Each scene shows the same named points in several views. A view is turned or mirrored, shifted and resized as a whole, has a little noise and may leave points out.

Scene 1
View 1
z_684: [  3 -12   7 -16 -29   2  -2   8  14   6  18   5  13 -10  10 -11  -4  30
  -6   0 -45 -18   1  -7  11  11   0]
z_656: [ -9  20   7  41  22 -11  17 -21  -8 -16  -3   9   7  14 -11  -3  17 -12
   8 -12  15  22  -9  12  -8  10   9]
z_906: [ -6  -4   6  11   5  -4   8 -25   2 -16  -3   4  18  -8  -6  -8  -9  -1
  -4   2 -15  -5  -4  -1   3   0  14]
z_835: [ -3   0   7   5  -9  -5   7  -4   6  -4  10   6  14  -6   1  -8   3  13
  -2  -5 -23  -2  -3   0   5   9   8]
z_780: [  7 -20   7 -20 -30   9  -5   4  16   7  12   6   8  -9   8 -11 -11  32
  -5   5 -50 -25   2  -9  13  11  -5]
z_183: [  3 -19   7  -1  -3   9  -3 -25   8  -9 -11   6   6  -4  -7  -9 -18   8
  -2  10 -26 -21  -1  -3   3   1  -1]
z_550: [ 13  11   6  38   7  13   1   2  -1  11  -4  20 -32  45 -13   1  28  10
  24 -13  10  12  -6  17 -18  31 -34]
z_432: [ 18 -18   6   6  -8  23 -11  -6   9   9 -10  15 -25  23  -7  -3  -1  21
  14   4 -22 -19  -1   3  -7  19 -32]
z_93: [-12  27   7  31   3 -20  23   5  -5  -6  20   7  16   7   0  -6  29   3
   3 -22   3  28  -9  11  -2  16  15]
z_257: [-10   7   7   2 -14 -15  14   4   5  -4  21   3  26 -14   7 -11   7  15
  -8  -9 -26   4  -4  -1  10   8  19]
z_195: [ 11  -5   7  -1 -22   8  -2  14  10  14  14  12  -9  12   3  -7  11  30
   7  -6 -31 -10  -1   2   1  22 -19]
z_653: [ -9   7   7   6  -7 -13  14  -4   4  -7  16   4  23 -10   3  -9   6  11
  -5  -8 -20   5  -4   0   7   7  17]
z_421: [ -8  18   8  13 -11 -16  17  12   3   0  26   6  17   0   5  -9  22  16
  -1 -17 -15  16  -5   4   4  16  11]
z_127: [ -9   7   7   3 -12 -13  13   1   6  -4  20   3  23 -11   6 -10   8  15
  -6  -8 -24   4  -3  -1   8   9  17]
z_502: [  0   7   7  32  14   1   8 -18  -3  -8  -8  12  -5  19 -12  -2  11  -3
  10  -6   6  10  -6  10  -9  12  -6]
z_385: [-13   4   8  17   9 -13  15 -26  -1 -20   0   3  25 -11  -6  -8  -4  -6
  -5  -2  -9   5  -5   1   4  -1  23]
z_870: [ -2 -19   8 -15 -17   0   0 -13  12  -8   5   1  23 -21   4 -12 -19  17
 -11   8 -42 -22   1 -11  14  -1  13]
z_143: [  4 -43   8 -33 -22  14 -10 -29  18 -10  -9   1  22 -32   3 -14 -46  20
 -17  24 -60 -48   3 -19  18 -10   9]
z_650: [ 10  -1   7 -13 -42   4  -2  39  17  25  34  10  -5   7  15  -9  20  48
   3 -13 -45  -8   0  -1   7  29 -17]
z_822: [ -6  10   6  25   9  -7  12 -15  -1 -10   0   8   8   8  -6  -6  10  -1
   4  -7  -2  11  -7   6  -4  11   5]
z_655: [  3   2   7  22   4   5   4 -11   1  -2  -4  12  -6  17  -9  -4   9   7
   9  -5  -6   2  -6   8  -7  16 -11]
View 2
z_127: [ -5  -6  -3  -8  -4   4  -4  -5   7  11   9   5   4 -18   1  11 -11  -1
   3  10 -12   1   2   5   2   3  -5]
z_650: [ -1   7   1 -14  23   6   2   3   1 -10  37   5  -2  -9 -14  -7  -2   1
   4  22 -10  24 -13  13   5   5 -12]
z_653: [ -4  -6  -3  -7  -7   4  -3  -6   8  11   6   4   3 -16   1  13 -13  -2
   3   9 -11  -3   3   3   1   1  -3]
z_502: [ -4   8   6   3  -8   5   4  -5  11  -2  -8  -6  -1   2  -3  17 -30  -3
   7   9   4 -10  -6 -12   1 -21   1]
z_656: [ -7   3   5   4 -15   7  -1  -7  13   6 -13   2   3  -5   3  19 -36   0
   9  10   1 -14  -3 -14   1 -20  -1]
z_257: [ -5  -8  -4  -9  -5   4  -5  -5   7  12  11   7   4 -19   1  10 -10  -1
   3  10 -13   1   3   5   2   4  -5]
z_421: [ -7  -2   1  -6  -3   9  -5  -5   7   7  10  14   5 -17   2   6 -22   4
   8  16  -9   3  -4   1   3  -4 -10]
z_93: [ -9  -2   4   0 -12  12  -7  -7  10  12  -4  17   7 -15   7  11 -37   7
  11  15  -6  -6  -4  -8   2 -13  -9]
z_385: [ -4  -8  -3  -2 -17   1  -2  -8  12  15  -8  -3   3 -13   4  23 -16  -6
   2   3  -7 -14   9  -4   0  -5   3]
z_780: [  2   0  -6 -13  11  -4   5   0   4  -2  25 -15  -6  -8 -13   9  13 -11
  -5   8 -11   9   2  13   1  11   1]
z_183: [  2   0  -3  -6  -3  -6   7  -4   9   0   3 -22  -6  -1  -9  21   2 -14
  -4   1  -4  -7   6   1  -1  -1   8]
z_822: [ -6   3   4   0 -10   6   0  -6  11   5  -6   1   2  -6   1  15 -28  -1
   7  10  -1  -9  -4  -9   2 -15  -2]
z_550: [ -3  24  14   5   7  10   9   1   9 -19   0  -4  -3  14 -10   6 -38   2
  11  18  13   1 -22 -15   4 -31  -5]
z_870: [  1  -8  -8 -12  -1  -6   2  -4   7   8  13 -14  -3 -13  -7  17  11 -13
  -6   2 -13  -1  10  10  -1  12   5]
z_432: [  3  17   5  -3  12  -1  13   2   7 -18  12 -22 -10  12 -18  11  -6 -10
   0  11   6   4 -11  -2   2 -13   4]
z_906: [ -3  -5  -3  -4 -12  -1   1  -7  10   9  -4 -10   0  -8  -1  21  -9  -9
   0   2  -6 -12   7  -3   0  -4   5]
z_143: [  6  -9 -13 -15   2 -15   8  -3   7   5  16 -34  -9  -8 -13  24  34 -23
 -15  -6 -14  -2  18  17  -2  21  14]
z_684: [  0  -1  -5 -13   9  -2   2  -1   4   1  23  -7  -3 -12 -10   6   8  -7
  -2   9 -13  10   2  12   2  11  -2]
z_655: [ -2   9   5   0  -2   4   5  -2  10  -5  -1  -7  -2   2  -6  14 -22  -4
   5  10   2  -5  -7  -7   2 -16   0]
z_195: [  0  10   3  -9  14   3   6   1   5 -10  21  -5  -4  -2 -13   3  -7  -3
   3  16  -3  12 -10   5   3  -4  -5]
View 3
z_502: [-10  10 -28  -3 -19   6   4   1 -10 -11  -5  -5  16  28 -41   6   2 -17
  14 -13   7  12  11  39 -12 -11 -11]
z_655: [ -6  11 -24   2 -11   4   8  -2  -8 -12  -1  -2  17  26 -26   8  -3 -14
   8 -17   5  15  13  26 -16  -3  -3]
z_653: [-15   0 -37   7  -3 -15  22  17  -3  -3  -8   1  -7  -9 -14 -19  -9 -16
   8 -23  -2   3   3  12   3 -13   1]
z_432: [  8  17 -14   6   6  11  11 -17  -3 -23   2   1  30  36  -3  24 -13   0
   0 -26   3  29  16   7 -30   9  12]
z_906: [-12  -2 -32   2  -4  -3  20   6  -3 -13 -27  -1   1   6 -21  -8 -13  -3
  13 -28   1  16  -6  24   6 -28   2]
z_684: [ -3   4 -29  16  18 -13  30   4   2 -10  -2   5   0 -10  19 -10 -23  -2
  -4 -35  -8  15   5 -16  -9   2  20]
z_183: [ -2   3 -24   6   5   4  21  -6  -1 -20 -27   0  12  16 -10   7 -19   7
   9 -33   1  25  -5  15  -4 -22  11]
z_143: [  4  -6 -24  16  35  -3  43  -9   8 -27 -48   6   2  -5  29   0 -42  33
   2 -54  -7  38 -23 -17   7 -34  38]
z_421: [-18   6 -39   7  -9 -17  16  21  -7   3  13   2  -5  -9 -16 -21  -2 -31
   5 -15  -1  -5  16  11  -6   4  -6]
z_195: [  0  15 -23  11   8  -5  16  -3  -3 -11  17   2  14  10   7   4 -12 -13
  -5 -23  -3  12  20  -6 -25  20  10]
z_93: [-22   6 -40   1 -23 -15   9  23 -11   5  11  -2  -4  -2 -38 -21   7 -38
  11  -8   2 -10  17  31  -3  -2 -19]
z_870: [ -6  -2 -30  12  15 -10  31   5   2 -14 -23   4  -2  -7   7  -8 -25   6
   4 -38  -5  19  -7  -4   2 -19  19]
z_780: [  1   5 -25  17  23  -9  30  -4   3 -15  -6   6   5  -4  23  -2 -27   6
  -4 -38  -7  21   3 -19 -12   2  26]
z_127: [-15   1 -38   8   0 -17  23  18  -3  -3  -4   2  -8 -14  -9 -20 -10 -17
   6 -24  -3   2   5   7   1  -8   1]
z_656: [-17   6 -33  -5 -25  -1   5  11 -11  -5  -7  -5   7  19 -49  -5   6 -25
  16 -11   7   4   9  45  -4 -17 -19]
z_822: [-14   4 -32  -1 -15  -3  11  10  -8  -7  -8  -3   7  13 -34  -5  -1 -19
  13 -16   4   7   8  32  -4 -15 -10]
z_835: [-11   4 -32   8   1 -10  21   9  -3  -7  -7   1   0  -1  -9 -11 -12 -11
   6 -25  -2   9   5  10  -3  -9   5]
z_385: [-18  -4 -36   1 -11  -7  20  14  -6  -8 -28  -2  -5   0 -31 -15  -8 -10
  16 -24   3   9  -6  31  11 -32  -6]
z_550: [ -1  24 -19  -2 -21  11  -7  -8 -13 -12  27  -4  32  46 -36  22   9 -29
   6  -4   9  11  32  33 -37  21 -14]
z_257: [-16   0 -38   9   0 -18  25  19  -2  -2  -5   2 -10 -16  -7 -23 -11 -17
   5 -25  -4   1   5   6   3  -9   2]
z_650: [  0  16 -27  19  17 -17  22   5   0  -4  35   6   6  -8  27  -6 -13 -20
 -12 -25  -8   5  28 -27 -29  37  16]
View 4
z_502: [ -1 -14   7  -7 -17   7  -2 -21   3  11  -5  27  22  18   8   6   5  -5
  14 -16 -21   6  -6  -4 -27  29  -4]
z_93: [-13  -8  23  11 -14 -18 -15 -31  -2   1   2  26  14  21   3  31 -16   0
  21 -17 -27  -3  -5 -11 -28  -1   7]
z_835: [ -6 -10  11  -7  -6   3  -8 -20   9   9  -1  11  11  15 -11   5 -16   6
  17 -22   2  11  -6  -2   2   3   4]
z_127: [-10  -8  18   1  -3  -7 -14 -24  10   5   2   9   6  17 -17  15 -25   9
  21 -24   3   9  -5  -6   4 -12   8]
z_385: [-10 -34  18   2  -4  12 -20 -32  20  -7  -5  16  27  22 -22   0 -14   0
  27 -22  -5  16  -6  -1  -7   3 -10]
z_822: [ -6 -17  12  -1 -12   3  -9 -25   6   5  -3  22  20  19  -2   9  -5  -1
  18 -18 -16   7  -5  -4 -19  14  -1]
z_143: [  3 -22  -2 -28  13  36  -5  -8  32  13  -6 -14   7   9 -43 -33 -23  16
  17 -30  51  37 -10  10  55  -4  -4]
z_183: [  2 -19   1 -20  -2  24  -3 -13  17  13  -7   7  15  13 -17 -16  -7   5
  15 -22  15  22  -8   4  14  15  -4]
z_780: [  0   5   1 -21   2   7   2  -6  11  24   0  -6  -8   6 -18  -5 -23  16
   9 -25  31  18  -8   0  35  -5  15]
z_653: [-10 -13  18   1  -4  -3 -15 -26  10   2   1  12  10  17 -17  13 -23   7
  21 -23   0   9  -6  -5   1  -8   5]
z_870: [ -3 -15   8 -14   5  15  -9 -17  20   9  -2  -3   6  13 -30 -10 -25  13
  19 -27  26  23  -8   2  30  -7   3]
z_656: [ -8 -22  15   3 -17   2 -12 -29   5   1  -4  30  27  22   3  13   0  -7
  19 -16 -28   3  -4  -5 -34  20  -6]
z_257: [-11  -8  20   3  -2  -8 -15 -25   9   4   2   8   5  17 -18  15 -27  11
  21 -24   5   9  -6  -6   6 -14   9]
z_195: [  1  17   0 -18  -9  -4   8  -6  -3  31   1   7  -8   7   4   8 -13  11
   3 -21  10   8  -7  -5  10   8  19]
z_421: [-11   0  20   5  -9 -17 -12 -26   0   7   3  15   4  17  -5  26 -23   7
  17 -21 -10   0  -5 -10  -9  -9  13]
View 5
z_432: [ -2   4  15  -6 -18  -7  14 -19 -16   3   9  -6 -13 -17   0   3  14 -17
 -16   0 -16 -20  -1   3  13  -6 -16]
z_127: [ 20  -2  -1  -4   6   7   2  -4   0   8   5  11   0 -14 -13  14   3  11
  -5   2   6   3  -6   3  15   0  -2]
z_684: [ 19  -5   7 -10  -7   3   7 -20  -7   4   5  13 -10 -21 -11   7   9  10
 -10  -9   8  -1   1   8   7  10 -21]
z_421: [ 15  -6  -5   1   2   3   2   4   3  10   7   5  -2 -16  -8  19   7   6
  -4   3   8   6  -5  -1  16  -7  10]
z_906: [ 16   9   7  -7  13  11   5  -6  -8   7   5   8   5  -4 -16   7  -4   3
  -6  10 -11 -11 -13   5  21  -1  -9]
z_650: [ 11 -16   2  -4 -25  -9   8 -17  -2   4   8   4 -20 -33  -1  13  22   3
 -12 -15  18   6  10   2   2   2  -9]
z_653: [ 19   0   0  -5   9   8   3  -2  -1   9   5  10   0 -11 -14  14   1   9
  -5   4   3   1  -8   3  17  -1  -1]
z_183: [ 13   9  14 -11   4   7   9 -17 -14   4   5   8  -3  -8 -13   1   1  -2
 -12   4 -15 -17  -8   8  17   4 -22]
z_385: [ 19   9   3  -5  19  13   2   1  -4  10   5   9   8  -2 -17  11  -6   5
  -5  13 -10  -7 -15   3  24  -4  -1]
z_656: [  5   8   0   3  11   5   3  10  -4  12   7  -5   8  -2  -8  16   0  -9
  -4  19 -15  -9 -15  -3  27 -18  15]
z_822: [  9   5   2  -1   8   5   4   2  -5  10   7   0   4  -6  -9  13   1  -4
  -7  13 -10  -8 -12   0  22 -12   7]
z_835: [ 16   1   3  -6   3   4   5  -7  -4   7   6   8  -2 -13 -11  10   4   5
  -7   2  -1  -3  -6   3  16  -1  -6]
z_195: [  6  -6   6  -4 -18  -6   9 -14  -7   4   8   0 -14 -23  -2  10  17  -5
 -12  -6   2  -5   3   2   9  -4  -9]
z_550: [-12   2   5   6 -18 -12  11   2  -9   8  12 -19  -8 -13   8  15  17 -28
 -11  11 -17 -16  -5  -7  20 -27  15]
z_143: [ 27  10  20 -23   6  14  10 -36 -19   0   2  24  -7 -13 -23  -9  -2  14
 -15  -8  -6 -15  -4  17   9  26 -49]
z_502: [  1   8   5   1   3   1   7   2  -8  10   9  -7   2  -5  -5  12   4 -14
  -7  16 -18 -15 -12  -2  24 -17   7]
z_870: [ 23   4  10 -14   7  10   6 -20 -10   4   3  17  -4 -13 -18   2   0  12
 -10  -3  -1  -6  -5  10  12  13 -27]
z_93: [ 11  -3  -7   5   7   3   0  13   5  13   8   0   4 -10  -7  22   4   1
  -1  12   2   5 -10  -5  22 -16  22]
z_655: [  3   5   5   0  -1   0   7  -2  -8   8   8  -4  -1  -8  -5  12   7 -12
  -9  11 -13 -12  -9  -1  20 -13   4]
z_780: [ 17  -3  10 -13  -9   2   9 -25 -10   2   5  12 -12 -22 -12   3  10   6
 -13 -10   4  -5   2   9   6  12 -28]
View 6
z_655: [ -7  -2  -1   4 -13  26  20   1  18   3  -4   6  -8  10   4  -5   8  21
  -3   9 -24   3  15  10  11  -3  -8]
z_385: [ -9  -4  10 -17  -1  21  19  26  11  20 -18  13 -26  -6  -3 -11   6  20
 -21   5 -16  -7   1  -7   0  -2 -19]
z_684: [-16  -5  13  18 -15  -9 -17  -1   5  11   6   6 -11  -1  19  -9  -7  14
 -19   3  -7  12  -9   7 -18   5 -17]
z_195: [-10  -4   4  25 -15   3  -8 -17   9   2  11  -1   1  11  19  -3  -2  16
  -3   4 -15  18   4  16  -6   0 -11]
z_183: [-22  -4   9  11 -28   6   7  20  21   6  -4  21 -20   0  14 -19   0  19
 -20  12 -13  -5   3   2  -4   1  -3]
z_93: [  9  -2   2 -20  20  33  19  -1  -2  19 -12  -9 -10   2 -10   7  11  20
  -4  -3 -22  10   8   3   7  -5 -29]
z_257: [ -5  -5  12  -5   5   8  -2   5  -1  21  -6   1 -17  -4   4  -4  -1  17
 -19  -1 -11   9  -7   0 -11   2 -28]
z_653: [ -5  -5  10  -8   3  13   4   9   3  19  -9   3 -19  -4   2  -5   2  18
 -18   1 -12   5  -3  -2  -7   0 -25]
z_650: [ -5  -4   6  27  -6  -7 -24 -29  -3   5  18 -11   6  10  22   4  -7  14
  -2  -1 -11  30  -3  19 -15   2 -20]
z_870: [-22  -5  16  10 -20  -8  -9  18  11  15  -2  17 -23  -8  17 -18  -6  15
 -28   6  -6   0 -10  -2 -19   5 -14]
z_502: [ -5  -2  -3  -5  -8  35  30   8  19   5 -10   7 -10   9  -2  -5  13  22
  -1   9 -27  -1  18   7  16  -6  -9]
z_432: [-19  -3  -2  28 -33  12   8  -6  26  -9   8  11  -2  16  19 -10   3  19
   1  14 -22   6  16  18   6  -2   5]
z_780: [-21  -5  13  24 -23 -12 -18   1  10   7   9  10 -12   0  25 -13  -9  14
 -19   6  -7  10  -8   8 -18   5 -11]
z_421: [  3  -3   7  -8  13  18   3  -5  -3  19  -6  -7  -9   1   0   4   3  18
  -8  -2 -16  14   1   5  -3  -2 -29]
z_835: [-10  -4   9   0  -6  10   3   7   7  14  -4   5 -15   0   7  -7   1  18
 -15   4 -14   6   0   3  -6   0 -18]
z_822: [ -3  -3   2 -10  -1  29  23  10  12  12 -12   5 -15   4  -3  -5   9  21
  -8   6 -21   0  11   2   8  -4 -16]
z_906: [-14  -4  10  -7 -11  16  14  23  14  14 -12  15 -24  -4   3 -14   4  19
 -20   8 -16  -7   2  -3  -1   0 -14]
z_127: [ -5  -4  11  -5   5   9  -1   6   0  19  -6   1 -16  -5   4  -4   0  17
 -18   0 -12   8  -5   0  -9   1 -26]
z_550: [  1   0 -12  10 -11  41  30 -19  21  -7   2  -4   8  24   2   5  14  23
  18  10 -34  11  30  22  26  -9  -2]
z_656: [  1  -2  -1 -18   3  39  33  12  13  13 -16   4 -15   5 -11  -2  14  22
  -4   6 -26  -3  16   2  17  -6 -15]

In a view up to two points have been moved. Name them for each view, in the order of its rows, or write -.
view 1 => z_656
view 2 => z_93, z_822
view 3 => z_183, z_870
view 4 => z_835, z_385
view 5 => z_655
view 6 => z_195

Scene 2
View 1
z_930: [ 73  -9  -2  33   7 -17  -4   1 -55  26   8 -25  -3 -22 -27 -27   0  -4
   9  14  40  24 -59  32 -30  23  29]
z_569: [-14  21 -11 -22   0   4  -5   1   5  17  16 -18 -17 -25  -5  14  -7  29
 -20  29  -9   3  60 -26   8   1  23]
z_698: [ 45 -29  27   6 -22 -18 -12 -12 -12  -5  34 -40  27   6   7  15   8  33
 -13  13   5  41 -45  25 -27   7  25]
z_541: [ 36 -16  15  -1 -15 -10 -11  -7 -14   5  27 -34  13  -6   1   9  -2  29
 -13  18   6  27 -17  15 -19   7  28]
z_340: [ 14  20 -16   6  10  -6   3   5 -18  16  -3  -8 -22 -22 -25  -8   7   9
  -5  20  14  19   8 -13  -4   7  13]
z_60: [ 24 -13  18   4 -16 -17  -5  -8   2 -17  17 -23  16  12  -2  20  19  32
 -16  11  -1  47 -35   1 -15  -2   7]
z_15: [ 35   3  -4   5   2  -5  -6   1 -30  25  16 -26  -7 -25 -14  -9  -6  12
  -4  20  17  11   1   9 -14  15  31]
z_452: [-41  29  -7 -19  -3  -6   6   0  36 -22  -6   1 -15   6  -9  33  28  36
 -28  18 -22  38  39 -52  16 -22 -13]
z_872: [ -1  27 -14  16  11 -17  13   5  -1 -13 -23   9 -22   3 -31   3  35   9
  -6  10   9  46 -22 -30   0  -8 -17]
z_586: [  6  30 -23   3  15  -3   4   8 -17  21  -6  -4 -30 -28 -26 -10   4   7
  -6  22  12  10  24 -22   3   6  13]
z_519: [ 12  28 -22  12  16  -7   6   7 -20  16 -13  -1 -29 -23 -31 -12  11   3
  -3  17  18  19   7 -20   0   5   6]
z_395: [-11  16  -3 -10  -3  -7   1  -1  12  -7   5 -10 -10  -3  -8  20  15  28
 -19  19  -9  29  22 -29   4  -7   3]
View 2
z_541: [-10 -20  28 -21  13 -31  -6  -1  13   0  19   5  10 -11   7   6  18  12
  27  -7  -7  36  16  -6 -25 -11   5]
z_872: [ -8 -26 -42  10 -19 -13  -3 -14 -17  18   5  34   5  -9   5 -15 -11  25
 -15  10 -15  -7  13   8 -21  13 -26]
z_452: [ -8  -4 -15  24 -15   1  28 -28 -39  25  10  48  18 -11 -38   6   0  38
   0  40 -18   8  -4 -26  23   5 -43]
z_569: [-44   6  18  14  14  -8  23 -22 -31  23  13  43  19  -2 -31  29   7  -7
  16  16  13  17   7 -26   4   5 -10]
z_60: [ 15 -28   9 -18  -6 -28  -3  -4  11   1  17   6   9 -18   3  -9  16  45
  19   7 -27  33   7  -6 -15 -12 -16]
z_698: [  9 -31  30 -34   7 -37 -14   6  28  -7  20  -7   7 -17  16  -4  24  30
  31 -11 -20  45  13  -2 -30 -19   4]
z_519: [-40 -15 -24   9   2 -14  -2 -13 -17  20   6  36   6  -2   4   4 -12 -14
  -8  -3  10  -6  18   4 -29  16  -6]
z_340: [-35 -14  -5   2   8 -18   0 -11 -12  16  10  29   9  -4   1   9  -2  -9
   3  -2   9   6  16  -2 -25  10  -2]
z_15: [-36 -14  14 -11  18 -26  -8  -4   2  10  14  17   7  -3  10  12   6 -17
  14 -13  13  18  21   0 -35   2  11]
z_930: [-26 -34  -2 -30  15 -42 -34  10  27   0  12  -2  -4  -6  46  -7  -1 -19
   7 -37   8  13  33  26 -68   3  24]
View 3
z_872: [-26 -10  17 -30   3  -2  -3   5  -7 -21   6   6  10  -2   8  11  -1  16
  -4 -13 -12   3   3  -7  11 -16  15]
z_930: [-25 -10  10  -4 -20  -1   1 -29  -5  40  -6 -30   4   2   4   3  -4  -4
   7   3  14 -26 -25  -6  -2 -49  27]
z_586: [-12  -5  -1  -2 -18   8   3  10 -14   6   4  16   5   7   2   4  -3  14
  -2 -10 -20  -7  -7 -13  15 -17 -11]
z_452: [ -2  -6   9 -21  20   2  -4  27   6 -35   7  28   7  -1  13   0  11  10
 -19 -13 -20  24   5   1  24  17 -19]
z_519: [-18  -7   4  -8 -16   5   2   6 -15   3   4   9   7   4   3   7  -4  15
  -1 -10 -17  -9  -6 -13  12 -23  -1]
z_569: [  9  -2  -7   8  -5  10   2  19  -2   6   2  25   1   6   8  -8   8   2
 -13  -7 -16   5 -12  -5  23   5 -34]
z_60: [ -8  -9  19 -20  24  -6  -8  -9  21  -1  -4 -15   5  -7  15  -4  14 -13
 -13   1  16  11 -15  12   9  -7  12]
z_340: [-10  -6   2  -3 -11   5   1   4  -7  10   1   6   5   3   5   1   0   6
  -3  -5  -9  -6 -12  -7  13 -18  -6]
z_541: [ -3  -7   8   0   6   0  -3 -11  14  24  -6 -14   1  -1  10  -9  12 -16
 -10   5  15  -1 -25   7   9 -15   0]
z_698: [ -6  -9  16  -8  18  -5  -6 -21  24  23  -8 -28   3  -5  15 -10  15 -23
 -11   7  27   2 -27  13   5 -18  14]
z_395: [ -2  -6   7 -10  10   3  -2  14   5 -10   3  15   5   0   9  -2   9   2
 -14  -7  -9  11  -6   0  19   3 -13]
View 4
z_541: [  6   4  29  -5 -27 -25  22 -13  -6 -13  26   4  41  -3  28  -5   8  -5
   3  12   2  18 -15 -16  -7  10  34]
z_340: [ -8  -3   3  -7  -8 -13  18  -4 -24  -4  -7   1   1  -8   5  -6   2  15
  -5  -6  -6  14  -4  18  -2  -7   4]
z_395: [ -6  -9  -5 -16   8 -20   3  15  -4 -19  -3 -16 -12 -24   1  34  -1  14
   4  -2 -31  -6  -9  -1  16  -9  33]
z_930: [ -4   4  28   3 -41 -14  14 -27 -23  24  18  48  48  19  34 -63  16   3
 -14  15  27  29   8  19 -25  17 -11]
z_872: [-16 -15 -16 -20   8 -12 -34  23  -2  15  -9  28 -19 -13   7   6  12  24
 -11  10 -28 -13  20  26   7  -1   8]
z_586: [-12  -2  -9  -6   2 -11  26  -3 -32  -3 -22  -6 -12 -10  -6  -6  -3  22
  -9 -14  -8  13  -3  28   1 -15  -6]
z_452: [ -9 -17 -21 -25  28 -21 -12  34   3 -25 -16 -29 -39 -38 -10  62  -4  22
   6  -6 -52 -21  -5   1  29 -18  42]
z_519: [-15  -4  -9  -7  -1  -9  10   1 -27   7 -19  10 -11  -7   0 -13   3  23
 -10  -7  -8  10   6  32   0 -10 -10]
z_60: [  3  -7  22 -18 -15 -28 -23  13  19  -8  35  16  27 -13  31  19  16  -3
   6  28 -22 -10  -2 -23   4  15  53]
z_15: [ -3   4  19  -1 -22 -15  33 -18 -24  -6   7   4  28  -1  16 -20   2   6
  -2  -1   6  24 -10   5 -10   0   8]
z_569: [ -3  -1  -3  -6   7 -17  45  -2 -26 -35 -16 -44 -11 -25  -8  32 -13  15
   6 -24 -19  13 -25   2  11 -21  23]
View 5
z_872: [ -8   2 -30  -5  -3 -10  -1  12 -32  -2   9 -13  64  -7 -12  14   8  13
   9  22 -55   3 -18  15  12   9  -9]
z_586: [-16   6 -41  16  -1  -1  -3  13 -28 -19 -42  12  39  -1  -2 -13 -26  35
  17   3 -20  12  18  11  13   0 -12]
z_930: [-44  34 -31  33  37 -66 -11  56  27 -11 -23 -28  62  29  31  -6 -22   6
  28 -37  -3 -17 -30 -23   2 -24  23]
z_15: [-29  16 -30  26  13 -23  -4  23   9 -12 -31  -8  22  14  15 -13 -26  15
  26 -30  11   1   6  -3   4  -9   0]
z_698: [-27  12  -3  15  10 -36  -9  15  40  13  33 -45  -1  20  18  10   9 -26
  25 -49  21 -12 -26  -6  -1  -7   8]
z_569: [ -6  -6 -30  14 -17  26   2 -15 -22 -11 -32  16 -12  -5  -8 -13 -24  29
  19 -12  11  22  42  21  11   8 -28]
z_452: [ 12 -21 -21 -15 -33  37   4 -32 -45   4  19   4   3 -21 -30  11  12  13
   4  23 -30  21  18  37  17  25 -35]
z_395: [ -4  -8 -22  -1 -18  15   0 -12 -23   1   5  -3   6  -7 -13   4   1  10
  12   1 -12  11  13  21  10  12 -21]
z_519: [-19   9 -41  13   5 -11  -2  20 -27 -17 -33   3  54   1  -2  -6 -20  29
  17   7 -30   7   5   8  12  -1  -9]
z_541: [-23  11 -12  18   6 -22  -5  11  24   4   6 -27   0  14  14   1  -6  -7
  24 -41  22  -3  -6  -3   1  -6   0]
z_340: [-19   8 -32  17   3  -8  -2  14 -13 -13 -26   0  33   4   1  -7 -19  23
  20  -8 -10   7   7   6   8  -1  -8]
z_60: [-14   3  -5   0  -4 -18  -4   0  14  15  44 -37   6   6   2  17  19 -21
  16 -21  -3  -4 -23   7   4   5  -3]
View 6
z_569: [  5  24  16  17 -17 -17   8 -11  -4   1  -9   1   7 -27  -7 -23  -4  32
   1  -2  -6  25 -10   4 -18  -9  -8]
z_698: [ 20 -10 -26  29  20   3  -3 -32  37   7 -47  18  16  16 -12   9 -20   0
 -13 -18  26   5  21   3  20   3  33]
z_541: [ 14   0 -14  22   9  -4  -1 -27  30   7 -34  16  13   1 -11  -3 -17   7
 -17 -16  16  12  10   5  11   1  26]
z_519: [  7  27   0  -9 -27 -16   8  10   1  15   3  -7   8  12   3 -18  -6  11
 -26  -4  20   9 -16  -6   5  -4  14]
z_60: [ 19  -5 -19  28  14   4   5 -20  15  -2 -39   5  15  26  -9  15 -12  10
   5  -7  28   4  17  -7  15  -1  13]
z_15: [  7  15  -6   5 -11 -14  -1 -14  27  16 -16  12   9  -6  -5 -21 -16   6
 -35 -15  14  13  -6   6   7  -2  29]
z_452: [ 13  18  11  23 -11  -5  20   5 -32 -13 -13 -19  10   8  -3   4   4  38
  36  13   8  14  -1 -14 -12 -11 -29]
z_872: [ 13  18 -11   0 -14  -4  14  12 -11   4  -8 -15  12  38   3   6  -5  11
  -2   4  33   0  -5 -18  12  -3   4]
z_586: [  3  30   6  -6 -27 -19   8   7  -1  13   4  -4   7  -2   1 -22  -6  16
 -23  -3  13  14 -18  -3  -2  -5   9]
z_395: [ 11  15   3  17  -9  -7  11  -5  -9  -3 -17  -5   9   5  -5  -3  -3  27
  11   2  10  13   0  -7  -3  -6  -7]
z_340: [  6  21  -1   2 -17 -15   5  -1   8  11  -7   0   8   3  -1 -17 -10  12
 -22  -7  15  12 -10  -1   3  -3  14]
z_930: [ 10   9 -27  -9  -8 -11  -6 -10  48  31 -18  14  12  23  -1 -12 -23 -17
 -63 -25  37   1  -4   3  30   5  58]

In a view up to two points have been moved. Name them for each view, in the order of its rows, or write -.
view 1 => z_340, z_60
view 2 => -
view 3 => -
view 4 => z_541, z_930
view 5 => -
view 6 => z_872
